A landscape with many valleys, sampled at points; each row gives a point and its height.
From any point a ball takes the steepest step (drop divided by distance) to one of its 6 nearest points. It stops when none of these is lower. Distance is the straight distance between rows; heights are no part of it.
k578 h=4.99: [-3.34  0.08 -5.26 -0.76 -0.36  1.19  1.09  0.27  1.08]
k622 h=8.29: [-0.62 -1.29  1.68 -2.26  2.05 -2.32  4.21  0.18  2.09]
k727 h=1.34: [ 0.65 -1.05 -0.63  2.06 -0.45  1.45 -1.25 -1.12  0.21]
k630 h=4.65: [-5.48  0.78 -4.17 -4.66 -1.16  1.66  3.18  0.20 -0.13]
k339 h=4.93: [ 3.21 -0.82  2.52  5.24  0.59 -2.73 -1.89 -2.60  3.53]
k600 h=5.30: [ 1.37 -1.18  0.72  3.02  1.49 -2.38 -0.29 -0.85  4.39]
k443 h=1.87: [-2.19 -0.27 -1.81 -7.41 -0.83  1.04  1.49  2.76 -5.18]
k832 h=5.49: [ 1.50 -1.60  1.83  1.10  2.65 -2.50  2.04 -0.38  4.31]
k440 h=3.30: [-0.31  0.73 -1.79  2.28 -1.72  3.71 -2.32 -0.89 -3.41]
k438 h=3.97: [ 4.32  1.50  7.43  4.14 -1.96 -0.71 -1.23 -2.18 -0.24]
k749 h=4.86: [ 3.42 -1.28  3.69  3.27  1.68 -2.36 -0.39 -1.99  3.26]
k269 h=4.94: [ 2.47 -0.33  1.85  5.40 -0.80 -0.43 -2.58 -2.71  1.80]
k238 h=4.91: [-2.01 -0.55 -1.43 -2.99 -0.75  1.85  1.23  1.22 -3.51]
k184 h=6.80: [ 0.33 -1.12 -0.12  0.67  1.20 -0.69  1.57 -0.34  2.02]
k87 h=7.92: [-2.52 -0.58 -0.45 -4.36  0.74 -0.17  4.05  0.33 -0.33]
k634 h=5.73: [ 1.18 -1.70  1.79  0.47  2.05 -1.05  2.09 -0.78  1.90]
k336 h=3.81: [ 1.83  3.09 -0.30 -4.36 -1.28  2.36 -3.84  2.62 -6.59]
k561 h=3.55: [-1.09  0.33 -2.01 -3.61 -1.29  3.47 -1.73  2.11 -6.02]
k492 h=7.71: [ 0.90 -1.63  3.78 -3.77  2.01 -1.63  3.66  1.02 -1.32]
k463 h=3.72: [-0.52  0.27 -4.25  3.89 -2.43  2.56 -3.97 -1.29 -0.65]
k343 h=2.91: [-2.73 -0.07 -4.68 -0.70 -1.82  3.91 -1.39  0.66 -4.22]
k830 h=3.52: [-3.27 -0.10 -3.70 -2.44 -1.59  2.86  0.66  1.20 -3.32]
k92 h=5.81: [-1.11 -0.36 -4.21  2.14  0.05 -0.15 -1.43  0.23  2.54]
k515 h=5.23: [-0.01 -0.46 -3.10  4.42 -0.36 -0.28 -2.85 -0.85  2.54]
k771 h=3.29: [-2.33  0.25 -5.98  1.39 -1.77  3.24 -1.87 -0.26 -0.62]
k612 h=6.15: [-0.53 -0.45  2.13 -1.63  2.88 -4.42  3.78  0.43  6.22]
k562 h=7.86: [-2.39  0.24 -1.42 -2.96  0.91 -0.95  3.58 -0.03  2.87]
k158 h=5.22: [-0.84 -0.32  0.70  1.29  2.03 -5.36  0.87  1.53  6.81]
k398 h=1.88: [-2.72  0.86  0.50 -1.22  1.65 -4.93  1.93  1.36  7.01]
k101 h=6.94: [-0.55 -0.77  0.77 -0.80  2.20 -2.71  3.00  0.13  4.92]
k762 h=3.57: [ 3.03  0.64  5.10  0.47 -0.16  0.16 -0.73 -0.79 -2.68]
k526 h=2.42: [-1.62  1.16 -4.03  1.94 -2.66  5.28 -3.67 -0.90 -4.08]
k293 h=5.90: [ 3.02 -2.24  6.67 -1.77  3.16 -2.92  3.18  0.12  0.38]
k757 h=7.10: [-3.19  0.81 -3.35 -1.81  0.21 -1.37  1.81  0.42  3.65]
k34 h=6.66: [-1.34 -0.76 -1.68 -0.17  0.20  1.23  1.34  0.06  0.14]
k548 h=3.44: [ 3.16  2.34  4.65  3.56 -2.86  1.01 -2.38 -1.46 -2.16]
k986 h=4.40: [ 2.32 -0.80  2.65  3.17  0.26 -0.16 -0.46 -2.27  0.97]
k435 h=4.85: [ 2.79 -1.55  5.18 -1.00  2.03 -0.91  1.54 -0.01 -1.27]
k796 h=5.79: [ 0.27 -0.85 -1.54  3.28  1.36 -2.64 -0.77 -0.18  4.24]
k354 h=3.36: [ 1.13  1.51  0.93 -1.10 -1.20  2.42 -2.77  0.98 -5.70]
k686 h=5.61: [ 0.20 -0.82  0.85 -1.22  0.74  0.96  1.03  0.34 -2.23]
k283 h=3.86: [ 1.16  3.10  1.03  0.94 -3.27  2.94 -4.29  0.34 -5.57]
k403 h=4.02: [ 2.44  6.09 -0.53 -1.80 -4.13  2.76 -4.91  2.05 -6.91]
k42 h=4.45: [ 1.83 -0.87  3.45 -2.95  0.84 -0.53  0.75  1.34 -3.32]
k607 h=2.63: [-4.10  0.53 -2.81 -3.92 -0.23  0.26  3.12  0.15  1.19]
k956 h=2.41: [ 2.15  0.80  2.93 -1.54 -0.12  0.89 -1.71  0.96 -4.24]
k523 h=6.25: [-1.15 -0.83 -2.52  0.89  0.04  0.52  0.79 -0.15  1.84]
k312 h=5.42: [ 1.27 -0.47 -1.03  6.18  0.19 -3.47 -3.26 -0.98  3.81]

Where does a ball stop that starts at each point below?
k830 | k526
k438 | k956
k293 | k956
k749 | k727

Call two points neighbours if one is among the 6 nearest of the other. Go from one point of each pair to the other, from neighbour to neighbour, staying as low as possible. Name the highest point that can't be avoided.
k443, k526 | k830
k526, k398 | k600
k526, k956 | k354
k526, k727 | k440

Write out the way that a ball takes from each point below.
k339 | k986, k727
k492 | k42, k956
k796 | k600, k749, k986, k727
